Each row is a point on a tangle of strands that fork, close into loops and nearly touch. The rows are in no order.
In the rows, zero is written as 128.
Points whose rows are less than 119 apart are linked; no others are. Some points are linked to none.
k_945: [167 144 129 118 126 159 145 185 152 171 133 115 110 151 129 116 117 234
 150 166 112 135 110 112 107 110 130  66 182  66 130 147 154 143 148 137
 150]
k_895: [ 82 116  76 133 116 155 100  89 140 128  90 144 130 137 149 127  97  50
 176  89  82 131 115  97  91 101 106 152  94 152 118  75 132 138 116 114
 139]
k_145: [ 99 104 104 148 180 139 119 119 125 167 129 134 138 111 113 176 104 103
 112  72 107 139 108 132 124 147 107 108 106 164 138 118 153  61 148 157
 134]
k_549: [134 155 162 122 135 166  85 120 148 147 148 149 130  98  95 129 171 220
 128 172 113 168 144 109 136 118 148 121 144  87 125 143 144 158 117  93
 165]
k_872: [131 145 155 109 117 137  80 115 136 152 127 126 153  91 115 122 183 170
 132 156 130 164 129 116 141 137 144 122 126 107 141 140 154 159 106  99
 152]
k_546: [137 131  90 143 124 127 139 117  91 139 112  69 116 147 158 124 125  52
 142  75 139  83 108 131 156 116 115 119 115 183 161 150 130 110 157 169
  65]
k_574: [127 105 127 139 162 113 140 128 116 145 157 128 143 122 121 163 104  88
  95  76 154 146 112 145 121 147 117 143 117 153 116 129 131  68 130 143
 135]
k_861: [176  93 185 135 132 138 134 105 153 181 105  91 185 140 140 137  73 147
 120  82 192 106 105 152 167 121 139 157 160 109 101 133 101 131 174 208
  96]
k_860: [168 149 179 162  72 121 114 111 136 126 128  80 119 144 159  72 119 138
 159 191 145 108 138 142 139 106 146 129 152 116 122 130 117 226 162 118
  85]
k_279: [105  96  94 147 175 185 100 107 162 190 102 132 139 132 100 171  92 131
 153  88  73 109  99  88 123 126 124 122 134 127 136  96 154 122 151 170
 142]
k_620: [156 158 145  95  99 121  92 144 136 167 108  92 157 121 138 105 180 176
 155 155 144 153 128 114 123 130 143 124 148  94 136 130 154 176 112 115
 149]
k_278: [154 134 169 129 138  79 180 172  96  69 146 144  97 130 132 124 146 163
  86 152 165 114 150 147 148 157 168 132 135 116 125 175 102  82 117 116
 150]
k_394: [103 110 154 161 138 154 105  89 167 108 144 170 119 125 116 139  97 151
 127 115 126 135 151 109 133 116 126 170 131 106  73  98 117 142 135 133
 134]
k_718: [ 92 163 101 108 121  84 139 168 130  66 123 172  86 122 125 108 152 115
 138 172  89 145 132 112  79 130 115 139 108 125 118  78 148 117  69  32
 174]
k_812: [131 149  90  84 108 124 110 174 142 187  77 135 199  99 119 134 169  81
 163 103 142 157 101 158  95 128 128 140 112 145 174  87 146 140  93 126
 147]
k_331: [161 165  69  82 110 121 134 201 142 154  59 122 184 112 151 113 156  82
 185  96 147 141 100 142 123 119 113 147 136 142 163  93 131 155  85 136
 130]
k_250: [ 84  62 118 106 116 119 149  98  56 104 189 144 106 132 155 132 117  37
  67 109 120 148 126 167 121 150 117 133  76 161 120 175  88  80  94 117
 134]
k_368: [126 146 157 149 167 174  98 129 161 156 152 178 129 101  71 156 154 232
 114 142  94 149 136 122 136 121 141 110 154  99 118 126 141 132 121 106
 172]
k_402: [ 72  81 153 145 115 164  59  14 137 137 106 129 153 127 122 132 115 106
 140 120 117 126 144 117 128 127 141 169  79 126 116 120 103 158 151 141
 110]
k_449: [127 132 168 181 120 128 163  79 117  68 186 118  88 137 117 118 126 136
  94 145 147  81 165 146 173 122 149 126 152 146 118 156  97 130 164 150
  76]
k_68: [ 55  98 128  98 116 137 148  96  95  68 174 174  76 104 112 134 144  79
  89 179  87 164 121 150 130 142 129 124  66 116 122 157  86  98  75  67
 165]
k_724: [121 109 201  71 116 108  77  98 109 152 151 135 192  96 103 125 173 101
  63 173 163 190 165 175 129 155 138 184 102 112 144 154 107 143  64 130
 136]
k_986: [101 127 145 152 174 202  81  81 163 173 141 166 130 114  75 167 129 218
 129 129  83 118 124 102 138 115 139 110 142 113 132 131 144 132 151 132
 153]
k_867: [128 117 117 177 139 139 136 109 146 124 132 108 102 154 139 124  91 125
 151 114 118  98 124  96 143 124 122 127 149 132 102 109 131 156 166 165
  89]
k_508: [122 103  94 142 145 180 106  92 152 192 106 114 130 133 104 151 110 128
 155  96  93  89 107  88 151 133 131 118 143 129 146 128 160 141 173 182
 110]
k_908: [117  98 147 104 153  92 199 134  91  82 191 174  99 102 110 165 147 123
  57 162 138 137 136 190 168 166 144 126  96 148 153 203  69  46 104 105
 159]
k_353: [ 79  92 145 143  97 147 103  35 104  97 169 133 119 118 123 116 140  81
 110 135 129 131 160 131 152 131 131 156  92 136 115 164  93 133 134 115
 112]
k_941: [ 76 103 116 106  88 136 109  72 118  97 140 142 124 124 150 125 123  41
 119 119  99 168 151 133  92 115 112 184  93 132 103 108  93 145  78  89
 149]
k_832: [152 149 163 177 106 132 141 137 145 102 163 120  82 145 147  93 117 190
 139 178 127 125 153 115 134  99 144 119 166  98  98 134 114 189 160 108
 109]
k_333: [109 101 163 158 174 186  76  54 169 159 126 171 157 110  81 154 112 191
 120 105  99 120 133 123 148 126 147 138 125 113 119 123 124 119 166 146
 136]
k_307: [167 157 104 105 134 108 155 212 137 158  92 124 134 120 124 133 155 142
 138 127 146 145 102 147 102 153 128  99 144 106 147 108 178 114 105 118
 157]
k_30: [188 138 184 133 112 128 150 121 114 137 139 111 161 127 129 104 174 219
  82 148 173 116 132 154 170 131 157 103 168  87 126 191 114 114 144 135
 128]
k_773: [174 153 159 163  91 109 165 173 127 104 148 118 100 158 150  90 120 189
 136 179 157 120 146 125 123 127 155  87 175  86 106 151 116 159 155 135
 122]
k_913: [152 148 117 116 114  55 173 217 112  53 114 126  72 164 141  95 127 163
 124 174 147 115 147 103 109 150 158 112 132 122 119 138 128  89 121  96
 146]
k_744: [139 130 109 132 187 125 166 130 110 108 152 131 109 129  83 144 136 208
  85 137  99 101 136 111 150 130 126  52 155 142 144 166 162  66 166 137
 127]
k_176: [ 49  75 129 129 111 160  76  69 107 157 122 149 155  97 122 138 126  40
 110  94  88 146 112 158  81 135 123 136  64 153 131 118 118 122  98 112
 155]
k_345: [119 141 103 180 113 129 148 137 163  87 135 121  72 160 160 114  85 152
 164 157  98 108 142  81 105  95  98 117 172 110  90  86 143 186 150 137
 102]
k_684: [103 105 142  95 132 114 158 106  88  78 186 154 106  93 106 138 170 124
  77 180 132 126 146 146 186 160 161 109  93 135 142 208  82  84 120 101
 142]
k_170: [146 139  69  83 129 148 116 185 150 180  91 112 111 135 120 125 169 184
 185 149  88  97 118  89 117 104 115  67 165 118 163 138 164 151 132 119
 149]
k_555: [132 146 116 134 106  99 155 166 143  94 116 132 118 147 177 115 108 101
 171 135 137 147 137  99 100 117 115 147 146 109  94  95 126 161 100  98
 133]
k_57: [115 120 101 115 119 127 105 119  98 142 130 127 149 114 139 137 150  72
 140  95 141 134 122 133 123 145 128 117 108 157 157 137 153 120 126 118
 119]
k_121: [ 58  85 145 164 131 172  74  34 146 126 123 158 130 128 116 145  94  97
 131 101  89 149 133 107 113 115 148 161  82 138 100  84 112 126 144 132
 139]
k_839: [116 154  43 120  94 105 160 152 103  65 107 123 110 150 170 110 147  50
 167  99 121 124 143 128 104  99  97 137 108 180 137 130 119 118 104  95
  98]
k_749: [109 135  61 135 154 115 147 126  91  94 137 120  89 148 123 140 112 100
 126 102 103 117 121 112 123 131 101  94 117 174 133 118 152  80 146 137
  89]
k_953: [123 117 137 118 176  89 186 142  93  87 165 182 108  72  92 159 136 174
  50 146 129 135 135 177 168 166 145 106 117 129 152 179 105  33 124 109
 161]
k_551: [101 144 110 173 121 114 147 104 147  51 155 124  64 147 150 105 108 110
 149 153 109 109 154  95 123 105 111 134 153 135 101  97 126 160 134  97
 105]
k_188: [163 129 158 130 129 170 129 155 173 201 115 140 151 123 118 131  86 203
 154 129 110 147 104 111 109 117 128 112 177  67 105 118 136 173 146 161
 155]
k_899: [151 117 158 103 124 115 117 137 149 175 105 117 185 122 141 150 108 106
 122  92 174 146 118 145 118 155 129 164 130 106 108 107 130 146 105 166
 139]
k_200: [102 128  75 125 116 123 141 153  99  89 122 138 104 140 167 138 102  32
 130  60 124 153 108 146  83 119  85 149 102 169 122 108 109  71  97 100
 126]
k_884: [ 89 117 111 151 150 119 137 144 125 136 131 167 124 104 108 165 100  72
 115  84 115 148 105 156  82 144 111 131  95 143 129  76 148  88  99 111
 159]
k_82: [112 138 105 140 163 121 137 138 124 110 155 141 100 125  94 133 149 188
 119 143  96 118 126 106 139 139 138  75 136 135 150 154 169  83 146 100
 143]
k_602: [173 147  82 102 135 138 146 195 123 178  70  86 140 138 158 124  95  81
 171  68 138 117  84 124 166 105 100 137 153 144 150 114 117 137 148 188
  98]
k_159: [ 87 149 101 111 124  87 159 153 126  55 136 171  72 123 129 123 128  77
 115 132  96 159 122 137  72 136  98 142  95 123 113  82 131  90  66  42
 169]
k_149: [119  82 168 125 147 126 120  96 123 165 139 145 184 106 114 167 100  90
  82  79 161 151 129 171 117 144 132 172  90 138 116 124 107  93 116 150
 149]
k_343: [133 105 171 148 158 146 127  99 158 139 138 179 169  96  98 153 107 169
  92  86 156 140 150 151 138 137 138 165 133 115  90 127 101 100 143 159
 136]
k_533: [183 153  84  76 147 113 162 238 141 177  86 102 119 130 119 135 142 191
 146 136 116 113  81 129  98 127 118  69 160 100 161 122 175  90 116 122
 159]
k_829: [122 111 146 179 112 129 131  67 143 112 136  87 109 157 141 124  89  85
 134 102 133  81 146 126 146 116 131 148 137 146 104 117 109 154 180 167
  74]
k_806: [116 159 103 123 121 140 100 159 165 157 114 160 112 141 142 125 140 153
 201 176  85 137 122  66  91  99 108 122 136 116 129  79 155 189 100  71
 170]
k_15: [161 137 122 109 120 174 119 183 179 202 126 126 119 140 125 137 109 208
 163 160  76 135 104  83 104  96 113  78 184  60 133 122 152 184 137 140
 158]
k_146: [109 166  91 111 140 142 101 192 169 176 102 165 114 145 118 147 138 156
 186 151  69 119  98  73  90 101 101  92 148 130 142  66 179 161  99  94
 177]
k_213: [134 139 144 152 136 122 143 154 149 113 135 142 127 133 152 131  95 111
 136 107 149 148 131 112 106 143 114 162 139 102  88  96 125 139 113 131
 133]
k_705: [ 79 126 168 142 155 142 141 111 138  93 171 221 116  84  88 155 128 134
  72 138 118 168 143 165 143 124 136 164 106 114  96 111  79  98  88  92
 177]
k_102: [103 156  91 120 116  77 136 184 135  51 120 151  73 142 146  93 140 152
 165 184 100 129 156  88 104 115 124 123 128 111 112  99 139 132  96  42
 164]
k_207: [110 149 123 171 200 146 162 135 136  87 169 198  99 123  91 154 106 202
  87 109 108 126 142 120 131 123 116 100 146 130  98 110 132  73 148 140
 140]
k_472: [137 140 105 103  75 114 116 131 125 121  95 109 174 134 175  97 141  68
 165 122 161 133 149 123 116 120 114 154 119 147 142 127 129 180  91 116
 102]
k_814: [ 67 114 109 116 127 115 152 121 102  48 169 175  65 127 109 141 125  84
  86 143  82 154 106 147 100 142 107 120  85 119 106 106 114  81  84  66
 171]
k_972: [149 139 114 113 113 118 121 117 125 130 124 100 129 122 122 116 186 152
 148 149 128 106 138 111 160 138 142  93 145 129 154 171 157 128 142 112
 123]
k_4: [133 134 211  97 109 141  60  80 117 129 137 112 167 105 116  98 167 184
 102 193 158 181 155 135 169 126 141 180 124 100 131 153  93 198 116 121
 114]
k_646: [100 122 148 162 153 147 102  99 164 145 129 156 145 113 101 159  94 124
 128 103 116 144 131 123 112 132 141 156 114 112  89  87 139 124 127 136
 158]
k_319: [142 114  75 114 138 173 119 120 149 187  82  75 127 150 117 124 123 121
 163 101  95  80 102  92 161 111 116 105 152 136 171 135 160 143 175 178
  94]
k_995: [170 157  82 101  81  94 144 193 135 117  64 117 169 141 182 108 149  86
 187 122 165 126 123 128 124 111 119 143 141 152 158 122 124 167 106 122
 111]
k_890: [122 121 166 171 139 140 145  81 130  81 167 167 123 121 115 135 118 148
  91 109 153 120 164 132 163 114 145 146 149 133  95 146  91 120 153 155
  97]
k_688: [130 115  88 157 177 156 125 102 128 147 138 104 112 137 102 160 100 143
 123  92 107  94 109  95 148 131 118  88 139 152 143 139 164 102 174 181
  97]
k_576: [121  80 166 136 110 126  97  46 123 146 137 100 174 141 127 133 114  88
 120  94 164 105 151 146 146 135 140 168 100 151 121 163  92 130 151 168
  92]
k_506: [157 118 155 136 150 165 130 147 170 164 132 143 150 122 117 141  84 182
 137  92 147 143 112 117 131 130 135 135 164  81  94 117 130 136 161 168
 130]
k_652: [171 135 195 105 118 149 108  96 128 145 145 140 180  95 104 114 181 218
  77 158 166 152 141 155 169 136 156 134 152  90 112 181 108 139 127 130
 129]
k_460: [ 92 146 112 142 167 128 130 156 153 156 129 172 129 117  75 168 120 116
 131 105  90 128  92 133  79 134 108 110 110 132 138  66 173  98 102 108
 168]
k_287: [141 162 112 132 107  86 123 171 133  79 123  93  74 143 135  85 163 167
 150 205 115  94 162 102 129 111 159  71 136 137 142 150 145 151 150  88
 129]
k_522: [135 110 136 126 154 131 137  89 104 121 167 134 141  92 102 150 151 157
  86 126 141 124 128 138 161 151 145 106 128 138 153 182 127  85 145 124
 138]
k_869: [134 147 108 144 120 137 121 108 131 125 140  95  85 149 118 109 154 152
 161 157 101  93 148 100 140 112 128  83 148 138 152 149 165 161 162 119
  99]
k_801: [121 126  94 101  70 134  84  91 125 130  65 112 195 133 170  96 141  52
 183 114 139 141 140 132 123 108 106 179 105 146 144 111 110 198  99 131
  89]
k_478: [129 120 107 128 124 179 105 146 179 192  86 130 138 148 132 123  87 154
 191 123  78 101 107  77 126  98 111 132 151  92 131  90 141 203 145 162
 133]
k_458: [136 124 176  95 133 116 103 123 145 170 131 137 193  81  89 148 161 134
  86 127 154 170 136 179 113 150 139 147 112 104 137 113 136 141  84 137
 158]
k_29: [126 138 114 128 132 137 117 154 155 144 124 128 119 124 111 137 135 158
 164 146 114 131 115  85 114 126 121 111 151 115 118 112 158 139 124 121
 144]
k_802: [132 145 109 157 113 108 130 149 142  85 156  87  59 157 114  93 141 177
 146 192  97  85 166  98 130 101 143  76 160 149 142 144 150 167 166 108
 109]
k_575: [172 165  87 107 123  93 170 233 116 114  86  97  95 148 149 109 138 150
 164 145 141 104 115 114 112 121 133  88 152 135 151 136 149  97 135 124
 122]
k_703: [ 84 100 148  88 110 121  68  95 135 180 102 139 203 107 112 124 137  56
 121 115 135 169 141 165  70 142 128 172  78 142 134  85 133 159  84 132
 143]
k_321: [105 140  63 132 107 133 119 114 157  99  86 135 130 144 175 112 117  65
 189 103  86 135 130  93  98  92  84 150 133 145 119  84 138 163 115 100
 129]
k_405: [106 134  92 103 113  92 153 146  86  56 140 127  79 130 138 120 152  84
 123 146 113 130 151 121 115 142 131 124  96 144 133 143 124  97  96  74
 141]
k_517: [131 127 185 163 116 129 137 113 142  98 158 152 123 127 140 125 116 163
 115 131 156 139 160 133 150 119 136 166 151 106  72 132  96 149 129 129
 118]
k_894: [186 127 141 135 143 146 151 185 150 182 108 112 136 140 137 142  57 161
 130  93 147 130  82 124 140 126 113 128 175  90 106 110 128 128 161 198
 138]
k_447: [115 108 117 150 185  91 173 131  59  81 183 160  82 124 132 166  85 123
  54 114 112 148 103 160 134 154  97 124  87 177 131 139 117  14 141 133
 132]
k_229: [201 147 130 135 161 113 175 217 134 153 120 114 113 150 165 138  76 167
 127 108 153 148  82 123 132 138 113 120 166  98 110 114 132 105 141 173
 132]
k_591: [131 111 174 184 112 136 129  61 132  91 172  90 111 149 132 116 121 101
 107 138 150  74 160 151 167 120 142 138 138 148 124 135 103 156 178 144
  64]
k_748: [159 139 220 112  91 127  92  93 120 117 142 107 165 127 143  84 150 173
 121 193 177 157 156 142 155 117 153 167 139  93 107 154  94 218 127 131
 100]
k_101: [157 108 183 143 126 137 136 115 159 161 105 116 167 152 140 129  62 132
 140  84 175 129 127 131 143 130 128 171 141 109  83 110 105 156 162 191
  93]
k_384: [ 69  82 162 113 125 146  59  61 113 166 135 144 187  98 113 145 143  76
 103 118 118 168 137 155  90 149 150 156  64 138 138 113 114 131  91 123
 149]
k_280: [120 155  76 117 103  63 158 194 111  22 111 124  65 164 155  87 131 124
 142 172 107 102 150 100 102 125 133 111 130 139 113 104 127 100 118  78
 127]
k_120: [142 145 113  79  99  84 129 168 102 132 109 136 169 100 143 122 186  73
 111 146 153 172 149 183  83 156 130 157 103 137 169 131 129 127  38 101
 154]
k_109: [159 156 105 134 188 108 165 217 118 140 121 125  87 151 138 157  79 152
 129 102 135 137 104 108 119 140 105 115 153 122 121  97 157  89 132 173
 120]
k_172: [ 87 115 141 120 127 117 140  87 105  74 174 125  89 104 117 118 161 123
 101 169 117 133 155 123 177 131 152 112 106 134 136 186  98 122 127  91
 122]
k_270: [151 128 110 184 165 152 151 108 124 129 158  94  95 152 118 141 107 165
 109 115 112  65 131 121 158 118 127  87 158 142 120 139 153 111 196 185
  80]
k_480: [108 159 104 127 146 149  93 164 170 192 104 171 137 113  92 147 138 117
 156 130  75 120  88 113  79 111 106 114 121 131 144  54 176 133  94  97
 173]
k_696: [181 147 197 144  96  98 164 126 108 108 147  82 137 171 164 103 121 105
 110 132 200  92 152 147 149 131 125 140 152 138 120 151  93 147 129 138
  97]
k_108: [125 101 204 133 147 144  89  86 149 150 139 189 189  91  90 151 126 156
  78 121 154 164 158 171 138 128 146 180 113 114  93 114  83 128 109 140
 158]
k_80: [160 135 133 129 118 128 134 125 134 155 100  79 147 142 150 121 118 107
 154 108 161 111 112 113 156 134 126 123 145 128 136 142 141 152 146 161
  91]
k_286: [132 122 158 172 186 167 134 112 155 127 148 197 131 103  98 158 102 199
  99  99 119 133 147 127 143 111 130 124 163 114  83 119 123  94 160 162
 141]
k_364: [135 164  73 129 146 102 162 184 102  87 111 102  77 169 158 129  93 106
 148  99 120 115 111 108 119 122 101 116 131 166 123 101 149  93 143 136
  95]
k_94: [142 132 122 121 179  63 188 179  85  82 148 160  92 127 106 158 115 174
  65 149 145 128 122 156 137 174 142 113 111 145 147 162 131  17 135 114
 143]
k_379: [111 167 145 133 128 142  68 135 162 167 120 163 125 114 114 132 155 166
 165 167  94 167 115  90 111 115 127 149 128 107 125  82 154 185  97  68
 178]
k_265: [112 129 163  91  99  92 134 131 126  76 150 153 121 116 150 119 133  89
 104 172 140 178 163 132 100 137 129 204 110  97  92 119  90 149  46  82
 161]
k_775: [144 143  60 117 156 146 141 187 143 166  94 122 113 135 126 142 105 124
 172  97 105 108  92  96 131 113  93 105 150 138 151  90 161 120 138 164
 134]
k_92: [124 155  63 119  99 134 132 167 143 132  89 135 141 139 170 101 137 108
 208 125  96 121 127  82 114  92 100 135 137 133 138  81 142 197 116 104
 119]
k_656: [120 113 123 154 141 118 141  91  81 123 143  89 115 144 151 146 107  68
 115  75 147 111 123 140 146 134 109 121 111 176 139 160 116  89 167 161
  84]
k_681: [136 113 173 139 146 178  82  62 160 166 133 145 178 103  94 129 145 210
 129 114 131 132 133 136 168 115 146 148 132 109 111 146 111 137 157 153
 117]
k_370: [103 126  82 106  94 116 147 137  77  69 137 125 111 156 163 113 138  23
 128  90 118 153 138 154  88 112  94 139 107 167 133 127 108  92  87  81
 123]
k_491: [166 151 147 123 141  49 181 213  90  59 121 126  73 157 125 114 118 195
  85 185 164  99 133 131 126 158 187 106 146 114 124 170 110  67 137 110
 151]
k_605: [155 131 164 105 104 101 128 126 108 107 134  94 132 122 128 110 183 139
 104 166 161 111 155 125 161 146 161 105 139 127 151 180 122 123 138 119
 120]
k_371: [138 150  75  81 127 115 122 166 141 135 103  96 117 135 113 115 171 168
 168 152 110 100 132 100 121 126 144  65 143 143 164 155 177 114 134 108
 139]
k_545: [160 108 180 129 118 154  97  58 136 168 125  96 183 121 120 115 154 190
 115 130 158  98 127 141 169 128 153 127 150 100 126 168 122 154 165 155
  98]
k_554: [ 86  92 115 144 159 107 178 120  72  63 193 169  81 114 122 152  97  87
  71 102 113 147 110 159 128 156 112 119  84 155 118 147 111  35 116 111
 138]
k_640: [114  86 113 137 126 121 137  96  68 127 172 115 122 124 156 142 120  50
  79  86 142 128 120 145 129 146 116 117  87 185 142 184 110  74 123 136
 117]
k_569: [166 146 205 133  84 117 105 102 123 130 132  80 156 152 143  69 136 139
 129 175 178 114 153 138 148 125 152 148 144 112 127 152 102 216 142 136
  97]
k_431: [ 66 117 135 122 124 143 124  85 118  67 183 154  75 109 110 139 150 104
  97 172 109 154 149 132 167 132 129 139  85 116 120 154  91 121 109  78
 141]
k_714: [102 101 112 113 133  87 176 124  52  78 183 149  77 150 150 142 108  50
  64 121 127 134 127 164 127 147 108 128  85 164 128 164  96  33  99 104
 131]
k_687: [172 138 150 138 164  86 190 175 104  87 149 133 105 134 124 151 133 174
  73 135 176 130 128 149 149 164 137 121 152 135 127 163 121  51 131 130
 128]
k_72: [190 148 186 154 117 129 163 115 117 135 150 105 135 140 127 122 157 193
  94 143 177  84 137 149 181 128 153  91 163 123 123 178 108 114 174 147
  99]
k_938: [153 132 168  89  95 101 123 108  93 144 131  91 176 145 147 108 163  91
 102 127 200 118 156 152 158 151 138 159 122 142 140 177 110 149 103 137
 108]
k_537: [154 114 113  95 111 175  92 131 163 207  65 103 159 128 130 106 102 140
 188 119 105 116  81 106 150 109 119 145 150  77 144  94 134 196 154 186
 124]
k_789: [ 71  33 192 128 143 147 100  52 137 167 130 187 195 101  87 167  98 108
  75 105 134 163 143 205  99 128 156 177  64 148 121 113  84  94 129 155
 159]
k_454: [161 139 115 166 176 144 167 132 131 116 160 116  97 142 107 138 130 220
 104 136 124  87 130 119 158 118 138  72 175 135 135 165 151 100 183 167
  97]
k_28: [108 115 147 100 116 144  59  80 148 175  85 116 189 117 125 116 139 114
 162 127 138 146 131 110 118 128 130 165 118 108 123  96 132 192 117 147
 130]
k_423: [161 146 145 171  85 131 124 139 151 123 147  93  86 152 159  85 121 174
 172 200 115 114 146 122 125  90 138 111 167 111 132 130 127 225 174 103
 102]
k_898: [114 138 101  85 108  82 146 165  83  91 128 136 135 122 142 119 174  65
 124 146 135 154 147 156  92 149 132 142  93 146 157 149 120 102  60  81
 153]
k_311: [134 124  96 174 122 156 137 134 163 131 126 104  83 159 152 119  84 134
 173 138  89  86 126  89 122  95 108 124 166 118 119  88 137 195 174 166
  95]
k_129: [128 119 147 142  99 160  81  78 166 154 104 111 148 130 137 116 113 121
 171 124 129 111 125 104 139 125 134 162 119 106 108 109 139 197 158 142
 107]
k_177: [184 151 196 141  91  97 170 166 108 108 143  99 125 159 159 100 128 149
 114 156 191 114 144 139 146 140 154 126 166 109 110 167 100 136 133 135
 116]
k_539: [100 102 128 115 107 126 116  76 106 108 163 125 127 118 130 130 142  76
 130 115 122 143 140 125 139 139 137 142  98 140 133 148 122 127 126 100
 131]
k_137: [ 94 122  83 140 147 123 139 134 118 104 137 140 103 138 133 154  88  67
 121  72 104 149 105 120  82 132 102 134 103 143 115  84 134  71 112 121
 138]
k_114: [ 77  95 140 178 123 146  96   9 132 106 158 125 112 130 117 128 117 106
 114 127 110 112 149 126 149 120 144 165  95 134 108 135 101 154 162 140
  91]
k_997: [100 116 170  88 122 134  48  86 153 192  87 130 218  98 110 118 137 102
 133 138 134 177 122 153  87 138 126 177  95 116 131  65 136 174  91 144
 141]
k_924: [102 145 128 128 135  91 141 152 127  73 150 145  94 118 126 116 143 136
 119 144 116 137 142 117 125 150 127 122 123 123 122 138 134 114 119  80
 153]
k_629: [189 156 158 165 132 104 183 142 108 111 140  75 101 163 145 126 121 154
  94 146 174  73 126 134 162 131 143  78 162 144 136 159 126  96 179 148
  92]
k_870: [143 147 135 120  97  85 135 150  99  74 126  83  87 138 134  95 179 140
 129 192 128  80 161 118 150 128 166  85 129 149 150 181 126 128 156  97
 126]
k_453: [163 152 131 134  73 112 133 134 118 111  92  79 145 160 177  83 141  68
 171 138 167  89 146 135 138 107 115 154 145 149 140 137 117 196 126 131
  67]
k_923: [136 129 105  85 113 126 102 137 127 212  86 110 201  83  99 138 169  69
 125  86 149 159 100 178  93 145 117 131  95 137 172 101 151 126  80 139
 151]
k_175: [168 148 100  81 113 147 115 172 160 199  83  96 151 117 134 105 173 183
 161 155 118 129  92 118 119 121 133  91 159  89 147 138 167 165 119 116
 149]
k_671: [112  64 190 122 140 147  94  74 147 178 118 160 213  97  86 164 102 124
  80  92 160 155 139 190 115 134 148 177  88 124 110 106  96 116 120 169
 154]
k_237: [105 137  45 117 105 130 151 149  78  89 104 118 119 139 145 111 148  68
 156  96 115 119 114 127  99 109 106 102  94 191 173 146 133  85 118 105
 106]
k_589: [157 131 201  88 128 127 109 120 130 152 146 151 188  89 100 123 170 186
  79 159 168 170 144 181 136 158 152 161 141  83 121 146 111 136  89 137
 151]
k_966: [103 136  61 107 130 145 122 139  87 145 116 122 140 113 125 132 171  69
 148  97 111 136 112 138  94 136 115  93  91 170 184 145 164  89 109 100
 118]
k_518: [100 140 133 148 110 120 132  93 141  64 149 134  86 128 151 118 125 100
 127 142 129 125 157 102 127 115 119 165 125 120  89 119 112 161 116  92
 120]
k_885: [146 158  77 125 150 124 164 210 132 122 108 113  86 159 149 133  86 138
 160 112 102 114 107  86 118 111  95  94 159 135 134  97 163 128 139 172
 102]
k_415: [169 149 106  94 122 131 145 215 147 172 108 100 103 159 128 109 138 235
 150 190  97 116 120 101  92  98 136  45 176  79 140 167 154 131 133 117
 169]
k_239: [111 139  90 138 163  94 161 146  90  67 158 125  80 135 143 143 107 130
  91 121 125 122 132 122 135 149 118 109 121 164 120 129 151  51 135 133
 112]
k_443: [126 110  86 153 171 149 130  94 108 163 131 109 144 114 123 168 109 124
 114  69 111 112  99 124 149 147 110  82 111 164 149 147 153  62 170 160
 108]
k_876: [ 58  75 129 138 129 170  75  65 145 148  91 144 137 129 133 144  93  47
 144  86  85 142 102 120  78 113 131 153  82 142 112  82 127 128 123 121
 149]
k_669: [108 107 125 139 120 170  62  39 153 162  91 116 146 132 116 117 136 124
 168 124 107 100 122 103 131 127 137 147 100 129 145 126 132 184 169 154
  89]
k_828: [127 122 142 102 127 120  94 113 135 198 103 127 190  81  90 155 156 110
 104 111 149 158 107 165 112 147 133 133 108 122 152 111 160 119  93 132
 151]
k_791: [149 150 110  94 119  72 146 206 115 144  95 128 150 110 128 139 172 117
 123 132 168 162 127 169  82 166 132 125 115 126 159 121 152 120  72  99
 167]
k_45: [177 116 185 122 113 145 122  78 138 178 109  69 197 137 132 112 123 156
 123 104 200  92 111 155 179 132 148 138 150 112 119 161 113 143 156 184
  87]
k_49: [144 162  78 116 104 111 134 202 147 118  86 148 129 141 160 107 132 117
 194 136 119 141 116 101  89 118 105 136 143 117 124  86 143 165  96  95
 142]
k_769: [165 119  94 100 121 162 137 165 150 198  67  95 161 134 143 103 101 114
 180  87 125 106  80 114 170 115 113 139 161 111 152 108 125 168 153 185
 112]
k_412: [187 161 170 159  79 108 165 155 124 125 111  65 129 169 185  86 118  83
 143 138 187  76 133 148 141 129 125 124 163 144 128 125 110 179 144 149
  75]
k_148: [ 46  94 172 123 134 172  83  27 115 118 174 184 128  81 104 144 142 110
  88 157  95 171 137 141 160 122 148 164  68 127 120 146  69 131 104  92
 145]
k_427: [100 139 114 152 180 109 168 146 113  57 163 166  75 144 102 145 104 164
  91 125 110 131 135 123 127 141 110 115 128 128 102 118 139  61 132 123
 137]
k_741: [128 133  59 142 120 156 126 121 119 160  92  91 129 135 138 128 124  71
 178  81 114  93 103 116 149 112 111 116 127 160 171 122 133 137 161 178
  76]
k_7: [146 141  53 104 156 147 142 195 128 181  82 112 136 121 128 141 104  81
 170  69 107 133  69 128 146 115 101 124 134 157 159  87 154 103 135 171
 128]

A piece is all that can be reached along the links. How many separate loops has the piece of each point below (a circle has one, a figure eight two, a Y none), and how many tips (points with one link)?
k_57 => loops 1, tips 2
k_861 => loops 1, tips 1
k_453 => loops 0, tips 3
k_102 => loops 1, tips 0
k_15 => loops 0, tips 6
k_551 => loops 0, tips 2
k_120 => loops 0, tips 2

A fork is a point with three links, a tip a point with one. Leave the first point through the second and follow the links. Name the first fork or tip that comes.
k_146 / k_480 => k_402
k_177 / k_773 => k_4
k_867 / k_829 => k_646
k_319 / k_741 => k_447
k_681 / k_333 => k_972
k_200 / k_137 => k_379
k_415 / k_945 => k_885
k_646 / k_394 => k_518
k_447 / k_554 => k_508
k_589 / k_458 => k_472

How many points has the smallest loop of links through each point below? Write none if it is on no loop.
k_869 => 6
k_684 => 16
k_121 => 10
k_741 => none
k_898 => none
k_449 => none
